Points, in no order, along strands that fork, close into loops and pass close to each other.
In the rows, zero is written as 128.
Points whose rows are less than 128 apart are linked; no others are. Some points are linked to none.
Kalu: [136 162  79 120  53 110 100 112 113 101 133 139 110 123 112 120 129 115
  96 122 145 143  91 117 126 120 119 169]
rog: [119 114 161 122 149  65 141 166 159 126 106 137 132 109  76  98 109 135
 145 136 110 127 157  96 113 130 144  75]
Nadiz: [125 113  86 127 119 139 119  78 133 137 121 192 136 145 113 106 150 114
 129 152 127 145 177 137 158 106 121 116]
Difuv: [115 158  66 150 122 113 152 108 128 108 148 187  88 109  71 149 141 112
 152 150 109 153 195 103 122 126 136 125]
tam: [ 97  41  92 140 135 158 131 111 142 108 129 157 100 177 184 179 172 146
 115 177 114 119 131 101 164 142  83 157]
sebim: [115 131  83 140 136  49  79 158  99 147 137  90 177 129 121 120 133 152
 159 117 100 116 117  55 120 160 101  82]
palu: [166 175 121  70 155 121 111  89 141 150 130 203 104 129 180 107  81 145
 137 139 125 126 105 146 151 135 141 103]
zevi: [ 74  83 122 167 170 177 169 139 154 126 124 112 107 157 144 142 178 140
 156 114 125 138 176 112 121 122  93 101]
laf: [144  79 149 149 174 136 116 173 122 108 130 137 204  96 149  68 126 169
 101 178 163  98 109 162 125 133 170 128]
Pumud: [158 120 111 119 139  61 109 145 114 145 139 170 100  81 100 137 103 117
 122 154 137 103 101  91  91 131 162  95]
mem: [149 110 117 139 112 170 153 153 123 112 142 171  58 150 120 186 162 143
 124 166 144 131 142 143 131 137 116 163]
porod: [161 137 190  84 173 169 130 125 103 164  95 127 171 113 185 116  78 143
 130 102 139 115 104 192 167 118 185 122]
Gur: [173  70 161 115 157 155 117 118 133 166 103 125 174 100 172 129  80 133
 129 143 146  88  81 191 162 138 180 109]
logob: [168 122 190 102 147 134  94 112 170 131 100 162 120 129 114 109  56 156
 111 128 140 109 148 153 154 114 170 123]
gakit: [124 159  96 101  73 137 121 126 110 126  98 130 150 102 115 119 138 133
 124 142 138 167 105 125 140 107 140 124]
tobi: [ 93 122 110 132 155 162 159  86 170 113 153 163  69 172 127 175 149 123
 147 120  90 132 200 122 155 125  91 135]
zeduf: [113 126 163 133 170 157 139 168 174 157 118 148 194  88 185  81 111 152
 111 158 136  86  86 126 115 109 144  76]
Varod: [ 62 107  35 163 169  87  94  99 136 135 148 149 139 136 144 127 159 134
 139 125  82 119 155  53 123 145  90 105]
pina: [125  71 104 168 118 158 147 100 109 136 155 156  90 152 105 190 192 131
 140 153 118 138 157 149 132 119 100 155]
napop: [ 65 138 152 146 204  84  65 138 102 118 129  95 141 164 114  88 151 163
 110 123 123 129 153 103 143 155 115 113]
buto: [120 104 153 112 118 117 143 146 167 103 118 128 118 144  88 106 112 119
 156 120 119 157 159 102 154 138 147 115]
vak: [ 77 120 132 169 115  80 149 180 128 102 141 116 103 133  80 128 147 106
 160 108 104 158 174  70  94 132 116 129]
Tik: [164 150 132 123 148 195 191 158 147 168 132 155  80  91 130 141 154 122
 116 145 147 124 116 149 102 100 128 131]
lora: [128 111 220 139 192 128 121 148  98 156 111 109 187 135  86  77  94 154
 105 167 150 103 122 140  80 100 149 115]
Tovo: [106  70  43 146  80 111 125 137 131 126 131 150 159 125 110 153 151 110
 139 150 116 139 109  82 133 145 116 163]
zepi: [148 100 171  89 127 189 156 188 161 127  99 170 109 132 138 134 133 143
 102 132 153 135 100 139 140 109 144 199]
Goziv: [116 125 172 128 139 124 126 132  99 111 130  84 138 152  64 108 139 124
 110  84 169 171 165 135 100 122 147 156]
bod: [109  73 139 171 167 194 155 143 160 120 148 162 167 167 179 127 171 172
 140 159 126 111 172 165 172 141 113 140]
Bipo: [107  86  58 103  55 125 119  90 122  97 136 145 135 132 138 130 124  99
 138 117 134 140  87 120 152 144 137 161]
luzu: [127  82  77  96 104 151 143  91 124 130 118 152 137 129 172 133 111  89
 143 116 133 140 105 169 188 154 151 128]
liser: [197 148 135 103  80  81  85  69 105 109 134 124 106 113 101 138  80 117
 114 146 149 125 126 167 155 125 164 115]
muli: [181 225 144  93 107 149 126 104  91 136 108  93 130 131 115 127 110 132
 103  98 148 130 142 181 126 122 146 132]
Teduz: [137  73 119 118 128 165 139 139 132 126 119 114 161 130 148 117 134 124
 144 106 148 142  98 168 182 135 146 131]
nuze: [ 79 135 112 150  67 138 131  79 128  91 130  83 126 157 146 163 143  87
  84  74 108 136  91 122 100 119  92 209]
vari: [150 155  91 151  88  63 157 170 118  93 188 171  42  83 109 169 108  93
 137 132 119 123 123  84  79 119 137 138]
Vogef: [ 86 148 101 152  68 120 112  28 128 119 129  92 129 144 140 147 117  78
 117  82  99 131 115 124 142 123  87 156]
nular: [146 177 129 120  70 135 141  81 121  89 136  67 113 110 141 128 112  82
 141  73 144 133 115 166 133 165 105 131]
fosik: [ 94 138 136 136 171 117  91 140 136  95 129 130 120 158 162 102 154 161
 104 118 127 142 136 100 145 141 119 147]
Dodil: [162 148 135 126 131  95  92 105 100 146 135  88 145 134 109 125 159 137
 120 114 123 144 129 152 134 123 139 100]
dok: [124  76 157 135 147 180 171 176 178 156 116 200 156 103 157 100 110 143
 120 169 126  78 107 113 116 112 142 115]
misak: [127 132 115 129 140 196 133 106 113 152 142 153 130 143 132 111 193 144
 125 133 136 158 192 156 147  99 123 128]
Zazi: [166 109 159 111 130 155 148 119 141 146 108  76 164  98 104 116 115 124
 129  74 138 147 127 177 169 140 155 138]
las: [ 89 132  99 118 114 153 118 154 129 124 100 146 203 109 120  84 143 144
 118 154 127 154  93 111 164 109 150 137]
femi: [133 121 195 135 180  82 124 167 115 140 111  97 183 122  80  86 115 136
 144 145 130 143 147 106  92 115 143  84]
kon: [ 68 138 133 138 159 147 161 126 154 138 147 139  65 173 132 141 191 141
 139 140  95 126 174  87 138 131 101 107]
vez: [121  74 101 141 149  98 138 188 159 125 151 164 139 114 136 107 159 143
 151 153 143 125 112  90 113 135 134 117]
baso: [147 135  79 108  81 130 151 158 130 117 145 178  79 135 140 181 154 157
 129 182 139 137  94  90 139 124 105 163]
rofo: [125 189 119 122 129 130 109 118 141 120 147 203  91 104  75 115 120 141
 114 154 106 142 184 113 132  85 151 109]
fugev: [128 212 166 123 103  80 143 147 138  85 144 106  72 114 127 123 102 102
 122 103 128 116 109 115  77 129 103 100]
pipup: [124 114 108 118  83 140 182 152 158 101 124 108  79 121 116 150 143 107
 164 108 129 155 135 126 123 131 104 173]
Reta: [195 177 199  90 114 149 147  98  92 172  92  40 113 111 129 172  62 105
 119 127 125  82 111 165 111 120 133 120]
fodu: [181 137 108  86 156 161 109  83 118 158 131 146 143 113 183 105 120 133
 145 125 131 129  88 173 147 127 156  70]
ziv: [101 116 114 143 125 208 120  77 124 135 104 148 154 171 164 133 158 144
 119 104 126 153 165 172 155 115 136 159]
motok: [150 145 194 101 157 128 110 121 152 152 107 144  71 121  80 133  52 129
 120 124 122  73 166 146 113 108 168 101]
domu: [ 89 131 130 151 117 125 165  78 161  99 142 129  66 185 133 201 142  97
 120 106  87 117 163 108  99 105  72 140]
vofim: [132 157 111 124 137 187 158 111 125 138 151 117  89 142 106 140 179 104
 143  88 135 156 164 137 111  95 112 143]
zin: [ 97 114 104 162 113 136 145  73 162 110 137  99 111 166 170 197 149 106
  94 119  69 124 105 107  91  96  77 177]
situ: [175 105 164 142 188 102 101 156  92 157 107  66 145 125 144 113 116 168
 130 144 150  95  84 139  96 138 168 104]
lagez: [109  78  69 205 129 111  88 168 108 146 157  91 211 137  90 114 173 122
 149 119 121 135 132 120  89 121 107 146]
Rek: [ 91 124 144 145 159  26  58 125 108 108 158  87 109 159 106 116 130 144
 111 119 115 125 142  84 105 162 135 121]
Mili: [134 101 134 114  76 126 172 182 145 118 109  97 124 100  85 115 142  99
 132 115 144 159 113 120 114 136 137 181]
zenif: [139 104 158 102 131  86  84 120 154 120  92 132 153 114 142 115  84 157
 113 160 124 117 113 128 175 128 163 108]
Lopiv: [144 111 163 142 174 149 118 159  93 138 104  88 211 118 113  68 101 166
 108 175 167 133 100 167 132 115 162 132]
dozi: [ 96 157 132 152  94  53 132 155 129  79 186 144  70 116  95 162 127 101
 139  96 113 135 153  87  70 151 102 141]
sazu: [115 158 175  89  83  73  83 125 138 105  97 125 141 119 144 110  77 139
  99 128 109 124 101  96 173 157 138 111]
Lon: [203 141 200  98  95  95  89  99  98 127 108  79 116 112  83 158  80 136
  86 157 157 104 141 162 118 129 169 132]
soman: [165 196 104 134  90  95 155 131 111  94 169 101  57 110 131 139 127  83
 140  76 136 125  99 138  69 122  90 133]
nosiz: [ 77 151 170 121 181  53 135 169 125 133 148 155 103 108  95  99 142 133
 123 154 100 136 136  83 111 131 135  99]
zumug: [140 162  89 116  74 135 198 130 162  91 144 146  52 152 137 155 111  96
 171  97 122 125 149 134 128 134  90 127]
vasif: [105 170  83 145  74  66  84 126 116  99 145 138 122 129 136 127 147 120
  99 119 122 140 102  73 100 147 110 129]
pel: [140 140 181 114 109 106 144 161  98 142 114  28 182 121 123 128 114 121
 129 116 136 137  95 136 127 147 146 118]
zabat: [ 98  72 136 143 166 189 154  86 176 126 132 186 126 193 163 134 153 139
 156 127  93 117 203 139 173 133 100 129]
pirun: [196 164 141  78 140 162 105  84  82 159 127 122 119 133 150 125 111 129
 122 106 158 151 102 190 154 139 140 131]
Tuman: [100 109  84 178 105 126 137 103 121 133 173 155  86 139  72 188 168  99
 148 141  97 139 197 100 126 103 133 143]
nin: [192 109 176 105 143 155 130 116 108 206  96  68 139  98 152 158  67 121
 127 138 131  69  86 166 131 143 155 104]
kas: [104 143 158 123 186 132 102 158 155 126 101 143 181 117 190  76 124 179
 121 161 136 131 114 135 157 138 131  93]
saso: [138 172 175  93  82  39 109 133 124 110 114  75 172 133 165 131  95 129
 120 141  99 121 113  91 166 185  97 102]
zel: [ 84  97  71 180 155 125 108 167 113 122 121  86 215 125 139  85 157 135
 150 139 149 133 123 136 128 137 113 127]
non: [119 119 169 112 158 171 124 157 145 107 106 162 132 152 151 113 132 179
 109 125 146 160 139 129 144 133 154 167]
renek: [149  96 129  96 134 164 132 154 164 137 102 180 114  98 146 118  97 139
 137 142 136 101  84 110 121 108 144 106]
nuki: [129 138 200 110 121 156 120 106 135 182  85 124  97 111 119 137  41 147
 124 129 129  48 126 153 104 116 129  91]
gesum: [111  52  75 190 118 129 139 185 122 118 157 159 154 129 113 146 188 139
 136 174 130 131 130  82 104 140 119 157]
nutaz: [ 90 147 103 132  94 180 113  29 121 126 113 125 114 165 145 141 124  94
  98 102 119 146 145 159 146 110 110 148]
tilu: [157 110 111 130 176 199 155 165 122 167 135  92 136  96 136 137 194 106
 145 110 150 148 101 159 125 134 123 160]
puv: [ 78 106 109 165 147 183 138 187 112 116 111 128 226 122 166  90 158 152
 116 165 139 140  87 135 144 126 129 135]
fove: [108 112 111 180 116  90  98 144  94 150 161  75 177 169  73 123 170  94
 134  80 135 152 125 119  92 136 117 155]
Niz: [ 90 156  64 134 131  81 100 135 126 132 156 185 108 128 132 135 172 142
 127 125 104 126 124  43 119 152 104 117]
belos: [119 174 171 108 125 193 130 114 121 193  81 119 112  95 115 131  44 141
  94 104 137  80 118 170  97  94 118 149]
Gud: [ 68  98  65 163 138  78  99 130 134 144 132  93 181 143 138 136 145 110
 161  96  84 126 130  62 102 146  70  97]
niru: [203 161 193 114 111  95 134  94  89 162 135  40 112 113  65 155  82 119
  97 132 142 101 120 158  80 127 144 144]
Fupiz: [183 166 117  74 102  98 119  73 114 110 130 154  96 133 162 132  55 118
 118 132 148 102  99 157 144 128 136 115]
nobi: [113 133 125 150 158 133 132 145  83 147 146  66 159 152  76 113 183 111
 119  93 154 171 121 138  85  99 116 183]
Vube: [147 115 100  91 124 150 138 157 158 130 116 209  89 124 182 141 136 153
 139 163 128 111 102  96 148 137 116 127]
luvu: [125 141 107 154 190 119  86 160 106 137 133 114 169 120 197  59 151 168
 143 164 142 112  75 113 135 144 122  75]
Lirot: [103 196 178 139 138  33 142 154 122 116 170 136  73 100  99 137 123 117
 134 126 107 129 138  82  87 135 126  97]
fud: [179 232 142 110  92 108 125  83  90  84 132  92 107 130 128 132  80 106
 127  96 134 120 146 169 119 136 106 124]
koz: [157 106  79  96 105 154 144  85 146 135 111 187 139 101 131 117 108  98
 162 135 124 137 150 161 166 142 146  98]
pif: [135  98 146 118 105 121 141 122 146 116  87 100 165 103  81 105 108 107
 169  94 133 154 147 140 152 117 151  91]
fozi: [142 198  95 135  99 144 168 133 122  99 170 141  52 115 125 157 146 102
 135 108 145 139 149 139 111 100 112 123]
fev: [138  67 126 134 160 211 158 157 150 126 122 133 176 137 192 129 158 137
 135 131 139 129 133 202 179 137 139 174]

How many points has the smallest loop of links through each point below? Write none if it is on no loop.
soman => 15
gesum => none
Difuv => none

A fork is a point with three links, a tip a point with one. Leave the first point through the second and follow the links. Name the first fork or tip that comes.
muli / pirun => porod
rofo / Difuv => luvu
zeduf / dok => rofo
porod / Gur => nular

Name the points in between on the shortest way along the links from the first point to the second, in order.
Bipo / Lopiv => luzu, Teduz, Zazi, pif, buto, rog, femi, lora
Gud / lagez => Varod, Niz, vasif, Kalu, gakit, las, puv, zel
zin / dozi => nuze, Vogef, nutaz, ziv, misak, vofim, fozi, soman, fugev, Lirot
rofo / kas => Difuv, Tuman, pina, mem, baso, Vube, renek, dok, zeduf
